Points, in no order, along strands that fork, close into loops and pass close to each other.
Points whose rows are less than 5.83 apart are linked; no others are. Some points are linked to none.
Gifur: [-1.72 -4.59 -0.23 -1.00  0.40  0.53 -1.89 -1.03 -0.08 -0.56 -0.95  1.28
 -3.06 -0.74  0.34 -0.01  0.86 -2.98 -0.21 -0.09]
kurev: [-0.23 -0.90  0.04  0.97 -0.23  0.58  0.34 -0.53  0.31 -1.35 -1.81 -1.15
  2.44 -2.37 -0.51 -1.02  0.64 -0.30  1.33 -0.88]
Zegu: [-1.85 -2.33  2.97  2.75 -0.30 -0.58 -2.43  0.49  3.15  1.81 -2.09  0.67
 -1.99  2.03  1.95 -2.17 -0.76  2.10  0.09  2.68]
Betis: [-0.21  1.49 -0.93 -3.15  0.32  0.08 -0.37  1.28 -2.69 -0.63  2.27  2.53
  0.97  1.47  0.29  4.86  0.63 -6.33  1.78 -1.64]
dopa: [ 3.40  2.57 -0.22  0.54 -0.55 -0.20  2.55  0.30 -0.67  0.51 -0.33 -3.13
  0.73 -0.27 -0.44 -0.07  3.02 -1.09 -0.34  1.16]
Bug: [-2.67 -4.41 -0.07 -0.93 -0.80 -0.16 -2.27 -1.76 -2.36 -2.79 -2.19  1.61
  1.20 -3.20 -0.32  0.06 -2.99 -2.47  3.76 -2.98]
guv: [-1.58  0.55 -2.63 -1.02 -0.06  1.63  1.72  1.53  1.73 -0.53  1.42  2.00
  0.38 -0.66 -0.24  2.09  0.73 -1.39 -0.89 -0.91]
geven: [ 1.86 -0.83 -0.99 -2.00  0.28  0.81 -0.56  0.51 -1.40 -0.60  0.76  1.46
  0.91 -1.92 -1.55  0.65  2.23 -4.82 -0.34  1.48]
pov: [ 4.56  1.05  0.99  1.88  0.10 -0.60  1.02  0.15 -0.75 -0.93  0.15 -2.53
  0.46 -0.77 -1.11 -1.57  1.83  0.01 -0.97  2.88]
Dak: [-1.23 -1.73 -0.25 -2.49  0.68 -1.64 -1.33 -0.44 -1.67  0.19  0.52 -0.27
 -1.18 -0.16  0.45 -0.20 -1.54  0.15  1.08 -3.86]
sot: [ 0.95 -0.02  1.62 -0.06  0.77 -0.79  0.51  0.16  0.17  2.75  0.06 -1.40
  0.33  0.04 -0.52 -1.38  1.06  0.50  1.12 -0.29]
fiki: [-0.88  3.43  1.00 -1.99 -0.66 -3.28  1.95  0.22 -2.59  1.85  1.64 -1.33
  1.07  2.49  0.61  2.09 -1.92  1.47  1.66 -4.19]
Puvir: [-0.73 -0.16  0.28  0.61 -1.60 -2.09  2.33  1.30 -1.65 -0.44  3.01  1.04
 -0.76  2.44 -0.36  2.55 -0.21 -1.38 -0.97 -1.00]
geg: [-0.72 -5.16  0.34 -1.30 -0.60 -0.43 -2.87 -2.05 -2.00 -0.73 -1.62 -1.30
 -2.11 -0.28 -0.34 -0.05 -0.71 -2.39  1.51 -2.17]
raku: [-2.63 -0.69  1.44  1.54 -0.46 -2.57  3.53  1.66  2.27 -0.62  1.64  2.24
  0.63 -2.02  0.98  0.20 -0.74  0.17  0.28 -1.60]
logul: [ 1.19  3.12  1.84  1.19 -0.91  1.80  0.30 -0.51  2.61  2.26 -1.14 -2.27
 -0.35  1.89  0.53 -3.41  1.51  4.72  0.64  1.36]
Tidi: [-1.54 -3.88  0.77 -0.29 -0.38  0.01 -1.70 -1.91  0.63 -0.47 -2.73 -1.94
 -2.08 -1.03  1.08 -1.72 -0.46  0.34  0.87 -2.65]
Sevav: [-1.67  0.10 -2.60 -0.07 -1.34  2.01  0.42  0.16  0.43 -0.97  0.69  1.75
  0.16  2.14  0.70  0.89 -1.60  2.56 -1.06 -0.13]
sopa: [-0.70 -4.44  1.38  1.35  2.27 -2.03 -2.93 -0.27  1.43 -0.07 -0.80  1.10
 -3.80 -1.70  0.56 -0.80 -0.17  0.08 -2.00  2.54]
sim: [ 1.35  0.59  4.20  3.30 -0.53 -1.50 -1.45 -0.37  3.06 -0.47 -2.09 -1.93
 -2.31 -0.08  1.18 -2.94 -1.32  3.72 -0.71  3.60]
bil: [ 1.22  2.12 -1.31  0.69 -2.03 -0.51  2.41 -0.15 -0.25 -0.10 -1.22 -4.35
  0.63  0.79  0.31  0.57  2.19 -2.39  0.43 -1.77]
siv: [-0.86  3.19 -2.54 -1.12 -1.17  2.14  0.54 -0.42 -0.36  0.45  1.65 -0.09
  0.56  4.60  0.39  2.17 -0.68  2.63 -0.98 -0.98]
zuvis: [-2.06  0.25 -0.76 -0.22 -2.61  0.70  1.14  1.15 -1.11  1.23  0.17  0.56
  0.94  4.05 -0.47  1.80  0.68 -1.27  1.74 -1.19]
bep: [-0.96  1.15 -3.44 -1.85  0.19  2.84  0.12 -1.04 -0.15 -0.48 -1.94 -0.99
  0.92 -0.94  0.33  1.76  1.11 -4.18  1.51 -2.64]
vuv: [-1.47 -3.47  0.82  2.30  0.39 -0.12 -0.81 -0.24  2.67 -0.27 -2.83 -0.44
 -1.65 -2.76  0.27 -1.73  1.72 -1.68 -0.04  0.70]
kero: [ 0.01 -3.14 -1.30  0.40 -1.91 -1.45  0.22 -0.46 -1.35 -4.41  0.89 -0.44
 -2.37 -0.26  0.26  2.17 -1.11 -2.61 -1.07 -0.68]
zazev: [-2.20 -4.98  2.46  1.03  0.15 -0.27 -1.53 -1.70  1.10 -1.04 -3.55 -1.45
 -1.28 -4.17 -0.27 -1.36  0.66 -1.32  1.30 -1.16]
logu: [ 2.69  3.41 -1.53 -1.96  1.06  1.88 -1.57 -1.21 -2.79  0.66  0.32 -1.61
  0.81  1.67 -0.70 -0.51 -0.44  1.79 -0.52  0.02]
Gulel: [-0.34 -2.12 -1.36 -0.04  0.80  2.35 -1.48  0.18  1.33 -0.98 -0.92  2.92
  0.51 -3.39 -0.87 -0.27  0.85 -0.99 -0.58  3.40]
Vifu: [ 4.26  1.57  2.02  1.76  1.52 -1.19  0.78 -0.06  1.04 -0.53  0.74 -1.44
 -0.84 -0.73 -0.94 -2.38  1.07  3.43 -2.16  4.16]
danuf: [-2.51 -1.88  1.55  1.30 -1.23 -3.26  1.73  0.83  0.47 -0.06  0.49 -0.06
 -0.36 -0.78  0.68 -0.58 -1.84  0.63  1.68 -2.36]
liba: [ 0.58  1.34  1.41  0.29  1.41  0.76 -0.65  1.31 -0.38  2.59  1.52  2.56
  2.83  0.91 -0.78 -2.53 -0.28  2.99  0.92  2.18]
subib: [ 0.60  0.81  0.98  1.21 -0.60 -0.26 -0.87 -0.31 -0.30 -0.94  0.06 -0.24
  1.98  0.10  0.28 -2.65 -2.88  4.74  0.50  0.61]
loto: [-0.80 -2.33 -1.24  0.16  1.01  3.80 -2.56  0.14  2.16  1.36 -2.71  1.92
  0.65 -2.45 -1.18 -2.04  1.87  0.07  0.15  3.82]
lurar: [-0.49 -1.89  0.40  3.00 -0.32 -0.36  2.04 -0.10  3.69 -0.81 -1.79 -1.26
 -1.61 -1.96  0.67 -0.57  2.00 -0.41 -1.51  1.38]
kom: [ 0.88  1.20  2.47  2.17  0.75 -1.72  0.50  0.25  2.09  0.31  0.10 -0.14
  0.85 -0.89  0.23 -2.93 -1.97  4.34 -0.74  0.80]
Geber: [-0.96 -4.23  0.15  0.82 -0.48  0.07 -2.85 -2.03 -0.81 -2.05 -0.85 -0.32
 -2.79  0.88  0.87 -0.24 -2.08  1.18 -0.93  0.98]
kad: [ 1.27  1.94  0.21 -1.88  0.55 -0.91  1.89  1.82 -2.52 -0.58  2.74  1.42
  1.77 -0.69 -1.40  3.11  1.14 -5.56  1.25 -0.55]
fifo: [ 2.54  1.44 -2.60 -1.03  1.34  1.89  0.47 -0.70  0.05  0.35  0.61 -0.28
 -0.27 -1.30 -1.11 -0.08  0.99  1.45 -1.93  2.27]
zote: [ 0.10  3.05  0.39 -2.12  2.50 -0.16  1.55  1.39 -0.44  3.10  3.84  2.78
 -0.08  1.00 -1.30  1.68  0.64  1.98 -1.67 -0.07]
zapef: [ 0.97  0.83  1.76 -0.37  0.83 -3.26  1.14 -0.17 -2.05  1.21  1.70 -0.82
  0.66  0.22 -0.11 -0.02 -0.40  0.09  0.07 -1.88]
Fem: [-1.89 -2.88  0.06  1.78  1.16  2.73 -3.91 -0.32  2.09  1.12 -3.46  2.58
 -0.31 -2.04  0.65 -2.63 -0.88  1.41  0.48  2.93]
bipu: [ 0.14 -2.79 -1.13  1.37 -1.51  0.23  0.51  0.65 -0.47 -3.77  1.38  1.26
 -0.50 -2.27 -0.56  1.90  0.68 -3.80 -1.09  0.93]
debi: [ 3.24  5.13 -1.25 -2.44  0.67  0.05 -0.17 -0.63 -3.69  0.78  0.76 -2.48
  1.59  2.18 -0.76  2.00 -0.35  0.88 -0.60  0.27]
zigo: [-0.69  2.60 -2.48  0.84 -0.58  2.42  2.85  0.55  3.70  2.17  0.06 -0.42
 -0.42  0.14  0.25 -0.05  2.62  2.33 -0.87 -0.34]
kuf: [-0.81  1.10 -0.30 -1.26  3.13  1.28 -0.58  1.30  0.56  3.68  1.66  3.81
  2.39 -1.05 -1.16 -1.48  0.05  1.70  0.34  1.53]
nediv: [-1.41  2.59 -0.98  0.01 -2.68  0.59  1.12  0.47 -1.89  0.30  0.26 -1.02
  1.79  5.16  0.57  3.00 -1.28  1.08  0.81 -2.52]
vig: [ 0.16  2.90 -1.48 -2.50  1.99  0.54  1.70  1.72 -0.83 -0.10  2.93  3.00
  2.40 -2.19 -1.11  3.02  0.73 -3.87  1.04 -1.17]
Dumab: [-0.96 -0.20 -0.80 -1.34  2.64 -0.15  0.11 -0.01  1.64 -2.16  1.02  2.43
  0.00 -5.68  0.25 -0.41 -0.85 -0.17 -1.19 -1.15]
Biru: [ 0.28  0.19 -1.81 -1.86 -0.47 -0.94 -0.30 -1.14 -2.72 -1.05  0.17 -2.32
 -0.96  2.06  0.93  3.00  0.79 -4.33  0.11 -2.46]
mudon: [ 1.52 -1.08 -2.95 -1.47  0.91  2.64 -2.35 -2.98 -2.01 -2.33 -2.45 -2.24
 -0.43 -1.83 -0.74 -0.79 -0.09 -0.51 -1.25  0.09]
pivi: [-0.83 -1.55 -0.58  0.12  2.79  1.01 -0.83 -0.19  1.26 -2.19 -0.85  2.90
  0.49 -6.74 -0.71  0.07 -0.26 -1.18 -0.37  1.74]
Dulal: [ 0.30  0.73 -0.34  3.13 -0.52  1.32 -0.48  0.15  2.15 -1.86 -0.26  0.90
  0.15  0.95  0.88 -1.18 -1.54  5.70 -1.42  3.85]
Tatam: [ 1.04 -0.18 -1.30 -0.62 -0.77 -2.17  0.62 -0.90 -2.30 -3.87  0.84 -2.10
 -1.57 -0.03  0.17  3.03 -0.62 -3.72 -1.12 -2.21]
poto: [ 1.24 -0.65  0.80  3.49 -2.04  1.66 -0.57 -1.27  1.35 -2.34 -2.47 -2.28
  0.15 -0.85  0.11 -2.46 -0.08  2.77  0.28  2.11]
pipor: [ 0.87  2.20 -0.66 -1.92  1.26  0.63  0.51  0.27 -0.37  3.40  0.02 -1.52
  1.04  0.26 -0.46 -0.23  2.20 -0.30  0.69 -1.82]
mav: [ 0.80  0.53  0.11  0.14  2.89  0.09  0.03  0.46  3.05  2.50  0.79  1.44
 -2.03 -0.80  0.18 -0.70  1.91  1.85 -2.68  3.81]
sarit: [ 2.15  1.99  0.45  0.33  0.04 -0.16 -0.23 -1.66 -0.35 -0.96 -0.65 -2.96
  0.28  0.19  0.12 -2.25 -1.39  3.73 -0.03 -1.15]
geki: [ 1.16 -0.30  0.58  0.37  1.33 -0.89  1.56  1.45  0.16  0.34  2.30  1.70
 -1.08 -0.81 -0.38  0.80  1.32 -1.22 -2.36  2.15]
bib: [ 0.16  0.81 -0.17 -0.18  1.13 -2.77  3.23 -0.13  0.12 -2.02  1.70 -0.66
 -0.53 -2.55  0.37  1.31 -0.26 -1.27 -1.41 -3.09]
rapo: [-1.81  0.73 -3.23 -1.49  0.02  2.05  0.36 -0.51  0.42 -2.10 -1.94  0.18
  2.93 -3.73 -0.06  0.54 -0.26 -2.18  1.12 -2.99]
Ridob: [-2.25 -3.06 -0.07  0.41  0.95  0.05 -3.38 -1.17  1.00 -0.53 -0.95  0.90
 -2.56 -0.29  2.09 -1.94 -3.44  3.82 -1.11  0.30]
vuvov: [-0.76  0.01 -1.92 -2.62 -1.55 -1.32 -1.75 -0.98 -3.04 -1.66 -0.66 -1.42
  0.85  2.33  1.33  3.74 -1.99 -4.92  1.73 -3.08]
gorev: [ 0.66 -2.44 -0.06  1.11 -0.73 -0.45  0.56 -0.92 -1.05 -2.84 -1.61 -2.11
  0.96 -3.81 -1.27 -0.36  0.88 -1.93  0.00 -0.06]
tive: [ 0.81  1.96 -1.92 -3.44  1.27  1.35 -1.24 -1.28 -0.56  2.52 -1.17 -2.52
 -0.74  0.73  0.41 -1.59  1.05  0.87  0.53 -3.25]
ninon: [ 0.88  2.91 -0.96 -0.18 -0.97 -1.59  3.31  0.65 -1.39 -0.63  2.25 -1.17
  0.09  2.50 -0.05  4.25  1.14 -2.33 -1.76 -1.05]
Beger: [-0.83 -2.46  3.79  3.90 -0.17 -0.34 -4.16  0.36  4.82  0.40 -4.25 -0.15
 -3.63  0.72  2.24 -2.26 -0.92  2.12 -0.41  3.35]
zimor: [ 0.17  4.08  1.40  1.29 -0.93 -0.07  3.88  0.31  1.40  1.71  1.67 -1.39
  0.42  3.37 -0.26 -0.48  1.41  3.56 -0.67 -0.08]
kis: [ 3.50  2.74  2.09  0.35  0.74  0.30 -0.42 -0.07 -1.25  1.83  0.72  0.14
  1.49  1.59 -1.29 -2.93 -0.27  3.35  0.13  3.71]
Nodad: [-2.98 -2.01  1.73  0.24 -0.11 -2.55  0.32  1.00  1.44  2.44  0.54  1.04
 -2.22  1.20  1.45 -1.02 -1.13  1.19  1.29 -1.28]
povit: [ 2.11  0.94 -1.27 -1.80  1.13  0.88 -0.85  0.33 -3.15  0.99  0.65  1.25
  1.43  0.35 -1.78  1.20  1.23 -2.94 -0.37  0.70]
fogeb: [ 0.29 -3.06  2.18  3.55 -2.24 -0.02 -1.02 -2.05  1.26 -2.31 -4.63 -3.47
 -0.49 -1.65 -0.08 -2.32  0.60  1.19  0.60  1.35]
Kedu: [-0.17 -0.10 -0.26  2.68 -0.53  0.18  2.74  0.63  3.14 -0.47 -2.12 -1.31
  1.58 -3.60 -0.12 -1.58  1.81  0.02  0.33  1.06]
Mev: [-0.15 -3.11  0.07 -0.16 -0.74 -0.04 -2.40 -0.93 -1.16 -0.78  1.10 -0.23
 -3.78  3.18  0.78 -0.45 -0.49  0.26 -1.96  1.51]
Zakal: [-0.57 -1.26 -1.79 -2.07  0.01  0.07 -1.77 -1.17 -3.41 -2.03 -0.94  0.27
  0.91 -1.16 -0.35  2.32 -1.43 -4.12  1.93 -2.69]
bek: [ 2.89  4.04 -1.72 -2.83  1.20  0.55 -0.19  0.43 -3.82  1.81  1.48 -0.51
  1.73  1.61 -1.47  2.48  0.98 -2.23 -0.49  0.66]
tivis: [ 1.82 -0.38 -1.22  0.05  2.52  1.45  0.39 -0.08  2.56  1.15 -0.24 -0.10
 -1.76 -3.36 -0.06 -1.69  1.85  1.20 -1.56  2.62]
rosoz: [-1.23  0.55  0.57 -0.52  1.18 -2.56  3.52  1.44  0.93 -1.17  3.55  2.72
  0.54 -2.35  0.02  1.63 -0.13 -1.14 -0.45 -1.39]
Seb: [ 3.13  2.74  1.76  0.55 -0.33  2.21 -0.09 -0.08  1.16  2.04  0.29 -0.98
 -1.01  3.31 -0.27 -2.53  1.74  3.96  0.19  3.55]
gud: [-1.12 -1.21  1.03  1.01  1.77 -0.18 -3.99  0.54  1.32  1.04 -0.49  3.06
 -1.71  0.33  1.50 -1.92 -2.84  4.12 -0.94  2.48]
futun: [-1.90  0.97 -1.74 -0.12 -0.02  1.87  2.12  0.88  3.59  1.66  0.71  1.83
 -0.53 -0.74  0.02  0.34  2.59 -0.34 -0.76 -0.55]
nura: [-0.23  4.66 -1.48 -1.83  1.60  0.03  2.64  1.58 -0.95  1.65  2.49  1.81
  3.29 -0.75 -0.95  2.33  0.22 -0.31  1.11 -1.07]
vasaz: [ 1.31 -1.98  2.84  1.84 -0.20 -1.97 -1.13 -0.25 -1.28 -0.68 -1.18 -1.31
  0.91 -1.34 -0.79 -2.70 -0.58  1.24  0.22  1.69]
deso: [ 1.26  1.15 -0.89 -0.79 -0.85  1.87 -1.61 -0.16 -2.39  0.71 -1.34 -0.89
  2.79  1.29 -1.18 -0.58 -0.65 -0.01  1.56 -0.40]
Dedu: [-0.44  0.15  1.50  2.96  0.18  0.36 -2.35 -0.12  3.36 -0.62 -0.90  1.59
 -1.77  1.51  2.02 -2.03 -3.48  5.71 -2.02  3.17]
koret: [-1.25  3.70 -3.20 -1.16 -1.87  0.79  2.49  0.73 -0.75 -0.76  0.84 -0.01
  1.12  2.47  0.12  5.15  0.56 -3.14 -0.03 -1.79]
fovud: [ 0.78  2.54  2.09  0.03 -0.36 -2.58  2.35  0.17 -1.68  0.96  0.76 -2.06
  2.04  1.17  0.50 -0.42 -1.31  2.32  1.20 -3.09]
Tigig: [-1.56 -0.50 -1.85 -2.38 -0.70  1.07  0.12  1.09 -0.52 -2.73  1.49  2.59
  0.32  0.50  0.48  3.56 -0.03 -5.17  1.45 -2.88]
bisez: [ 0.54  2.19 -0.83 -2.72  3.27  1.85 -0.25  0.46 -0.67  3.26  2.46  2.95
 -0.08  0.12 -1.59 -0.07  1.29  1.01 -1.01  1.71]
bedin: [-1.57  1.88  1.22  0.25  1.64 -0.42  1.22  1.36  0.91  3.04  2.89  2.36
 -0.88  1.42  0.06  0.24  0.26  2.74 -1.97  0.17]
Difan: [-2.13  2.21 -3.15 -1.60 -2.02  0.93  1.56  0.62 -0.54 -2.15  0.39  1.14
  1.91  1.65  1.45  5.10 -0.08 -4.57  2.28 -3.03]
biva: [-1.66 -2.64  0.36  0.27 -1.02 -0.34  0.58  0.95  0.14 -1.82  0.92  2.27
  0.41 -1.24 -0.15  0.69 -0.33 -3.23  0.44 -0.29]
bava: [ 1.46 -1.79 -2.40 -2.31 -0.04  1.99 -2.98 -1.60 -2.14 -0.47 -2.41 -2.63
 -0.88  1.25 -0.45  0.34  1.38 -2.36 -0.27 -0.29]
Pepid: [ 0.60  0.82 -0.07  1.71 -2.71 -1.10  2.13 -0.35 -0.38 -0.86 -0.27 -3.15
 -0.05  2.36  0.83 -0.10  0.97  0.26 -0.28 -1.20]
Kifu: [-0.64 -2.68  0.25 -2.12  0.84  0.71 -1.55 -1.19 -2.58 -2.42 -2.15  0.19
  2.07 -3.51 -1.04  0.26 -0.91 -3.44  2.13 -2.51]
fom: [-1.85  1.08 -2.18 -2.11  0.06  0.40  1.54  0.31  0.25 -1.93  0.54  1.69
  2.10 -2.35  0.83  1.69 -2.02 -0.90  1.83 -4.28]
novut: [ 0.15 -0.41  4.01  2.12 -1.17 -0.26  0.30  0.41  2.62  3.55 -0.74 -1.32
 -1.92  3.38  0.62 -2.52  2.22  1.57  0.48  1.03]
Karut: [ 0.65  0.18  0.03  0.91 -2.00  1.77 -0.80  0.79 -2.63  0.36  0.07  0.28
  3.35  2.90 -1.58 -0.59 -0.18 -0.21  0.96  2.15]
Mur: [-1.44 -4.93  0.73  0.19  1.57 -0.22 -3.12  0.23  0.74 -0.73 -0.11  2.72
 -2.83 -2.08  0.16  0.43  0.24 -2.85 -1.44  2.04]
Gogur: [ 0.74 -2.86  0.58  0.27  1.45 -0.77 -1.76 -0.46  0.54 -0.33  0.84 -0.11
 -3.99  0.31  0.84  0.23  0.64  0.01 -3.69  2.54]
tuni: [ 0.73  0.21 -3.77 -1.74 -0.33  3.06 -0.60 -1.26 -0.41  0.52 -2.21 -2.53
 -0.35  0.61 -0.09  1.07  2.37 -2.89 -0.01 -0.77]
faris: [-1.50 -0.67 -0.48  2.75 -1.90  1.12  0.61  0.31  2.29 -0.83  0.03  1.32
  0.46  1.61  0.51 -0.17 -1.54  3.08 -1.35  1.69]
Keba: [-0.30  2.40 -0.40  1.37 -0.37  2.10  1.19 -0.21  3.91  1.97 -1.05 -0.76
  0.09  0.44  0.70 -1.92  0.83  4.56 -0.05  0.56]
meriv: [-1.97 -3.19  0.21 -0.04 -1.82 -1.11 -0.19 -0.35 -1.73 -2.16  0.22  1.84
  0.76 -0.39  0.06  0.95 -2.95 -1.74  2.47 -2.46]
gasa: [ 2.87  1.43  4.88  2.91  0.28 -1.20 -1.83  0.08  2.10  0.77 -0.48 -1.25
 -2.79  2.30  0.42 -3.18 -0.27  3.91 -0.74  5.17]
lakuf: [ 0.07  0.83 -0.45 -2.66  1.63 -1.11 -0.84 -1.59 -0.51  1.35 -0.80 -2.52
 -0.09 -1.00  0.67 -1.60 -0.69  0.44  1.18 -4.92]
guba: [-0.81  0.74  0.87 -2.41 -0.28 -0.95  1.63  0.67 -1.20 -0.76 -0.41  0.50
  3.13 -1.74 -0.53  2.38  0.63 -7.02  4.72 -3.72]
vavat: [-0.98  2.63 -0.74 -1.41  0.61 -0.33  1.00  0.56 -1.39  0.15  1.60  1.26
  4.06 -1.42 -0.02  0.39 -2.17  0.83  1.24 -2.69]
lofar: [ 0.56  2.95 -3.78 -1.90  1.20  1.71  0.54 -0.26 -0.19 -0.32  0.96  0.88
  0.57 -0.70 -0.62  2.09  0.25  0.06 -1.04 -0.16]
pum: [-1.60  2.13  0.84 -2.66  0.61 -3.84  1.78  0.75 -2.19  1.34  1.38 -0.32
  0.89  0.17  0.18  1.43 -1.61 -1.46  2.88 -5.68]
tav: [-1.54 -1.22 -0.98 -0.85  1.51  0.29 -0.97  0.51  1.09  0.51 -0.04  2.24
  0.54 -2.65  0.36 -1.22 -1.37  1.11  0.36 -0.56]
nane: [ 0.06 -1.36 -1.67  0.01 -2.14  1.69 -0.78  0.76 -2.40 -1.39  1.12  1.23
  0.81  2.52 -0.71  1.28 -0.41 -1.14 -0.46  1.89]
kir: [-0.12 -0.84 -0.34  1.66 -1.82  1.07  0.73  1.60 -1.38 -0.41  1.96  2.32
 -0.37  2.99 -1.05  1.50  0.66 -0.88 -1.59  3.98]
riliz: [-2.00 -0.97  2.29  1.31  0.06 -2.20  1.21  1.70  1.08  2.95  2.72  2.90
 -1.02  2.27  0.39  0.24  0.36  0.62 -0.72  0.33]
nen: [ 2.26 -0.64 -1.82 -0.38  0.20  1.40 -0.57 -1.82 -0.67 -2.27 -2.28 -3.26
 -0.30 -3.52 -1.26 -0.03  1.73 -1.18 -1.30  0.40]
Modud: [ 1.61  0.52  1.08  0.61 -1.10 -0.62  1.13  0.98 -2.26  0.88  3.15  0.30
 -1.14  3.98 -1.08  1.49  0.93 -0.47 -1.94  1.70]
Neso: [-1.15 -1.78 -0.35  0.15 -3.24 -2.65  0.27 -0.49 -2.93 -2.17 -0.46 -0.64
  2.01  0.83 -0.10  0.48 -3.70 -0.28  2.51 -2.31]
mukol: [-0.02 -2.79  2.08  2.04 -0.79  1.57 -2.52  0.41  1.52  0.67 -1.89  0.88
 -0.88  2.01  0.41 -2.41  0.29  1.07  0.43  3.55]
kesem: [-1.19  0.67 -1.28 -0.85  2.94  1.49  1.01  1.09  4.01  3.51  1.10  2.51
 -2.39 -0.91  0.27  0.02  2.05  1.29 -1.98  1.39]
Lal: [ 0.70  3.63  3.60  1.89  0.17 -1.86  1.91  0.08  1.40  1.74  1.31 -0.61
  0.11  1.30  0.60 -1.78 -0.46  5.20 -0.67  0.75]
Zepu: [ 1.99  0.11 -0.20  0.71 -1.86  0.57  0.35 -1.64  0.08 -0.91 -1.60 -4.85
 -0.77  1.09  0.54 -2.00  0.61  1.23 -0.27 -1.11]
tegul: [-2.39 -3.71  0.66  0.37  1.34  0.78 -3.05  0.11  0.60  0.96 -1.46  2.62
  0.41 -1.71  0.22 -2.24 -1.02 -0.18  0.55  0.87]
mifa: [ 1.52 -0.97  1.32  2.14 -1.72  2.01 -0.46  0.11  1.99  0.15 -1.87 -1.24
 -0.25  0.80 -0.42 -2.65  1.66  2.15 -0.45  3.04]
funu: [ 1.83  0.65  4.16  2.46  0.26 -1.21 -0.10  1.07  2.15  2.74  0.64 -0.54
 -2.96  3.26  0.25 -2.11  2.00  1.69 -1.57  3.84]
maka: [-0.73  1.51  0.20 -2.53  0.15 -2.49  1.02  0.92 -1.26  0.84 -0.14  0.37
  2.58 -1.26 -0.37  1.68 -0.43 -3.86  3.72 -4.40]
pofa: [ 0.61  2.67  0.87  0.18 -1.90 -1.27  2.64  0.32 -0.45  2.52  1.14 -2.55
 -0.26  4.11 -0.26  1.16  1.75  0.91 -0.79 -1.05]
ragag: [ 0.12 -2.93  3.05  4.07 -1.10 -1.49 -1.95 -0.92  2.66 -1.65 -3.09 -2.36
 -2.91 -0.53  1.14 -2.46 -0.81  2.38 -0.85  2.87]
zomi: [ 1.07 -1.66  1.71 -2.23  0.71 -4.08 -0.64 -0.73 -2.71  1.02  1.62 -1.13
 -1.23 -0.07 -0.01  0.22 -2.00 -0.51  1.16 -2.45]
lefil: [-0.85  1.16 -0.83 -0.71 -1.29 -1.11  0.25  0.18 -2.97 -1.66  1.07  0.57
  2.93  0.72 -0.19  1.55 -3.35  0.22  0.81 -2.20]

A tip is a point with one link. Name the tips that can be reached along the links from each point below, in the order of the rows.
bedin -> bib
bek -> geven, zuvis
mukol -> novut
dopa -> Vifu
zapef -> guba

A piece is all that can be reached along the links. How many separate loops has the piece of each point below (a circle has one, a figure eight two, a Y none), and how many tips (points with one link)?
kesem -> loops 1, tips 1
nediv -> loops 1, tips 2
tive -> loops 1, tips 1
novut -> loops 1, tips 1
Lal -> loops 1, tips 1
Dumab -> loops 1, tips 0

How many points has the smallest loop of links through each point below? Write - if it is on no loop.
tivis -> 7
fogeb -> 7
mudon -> -
kom -> 8
meriv -> 10
tegul -> 7
sot -> 7
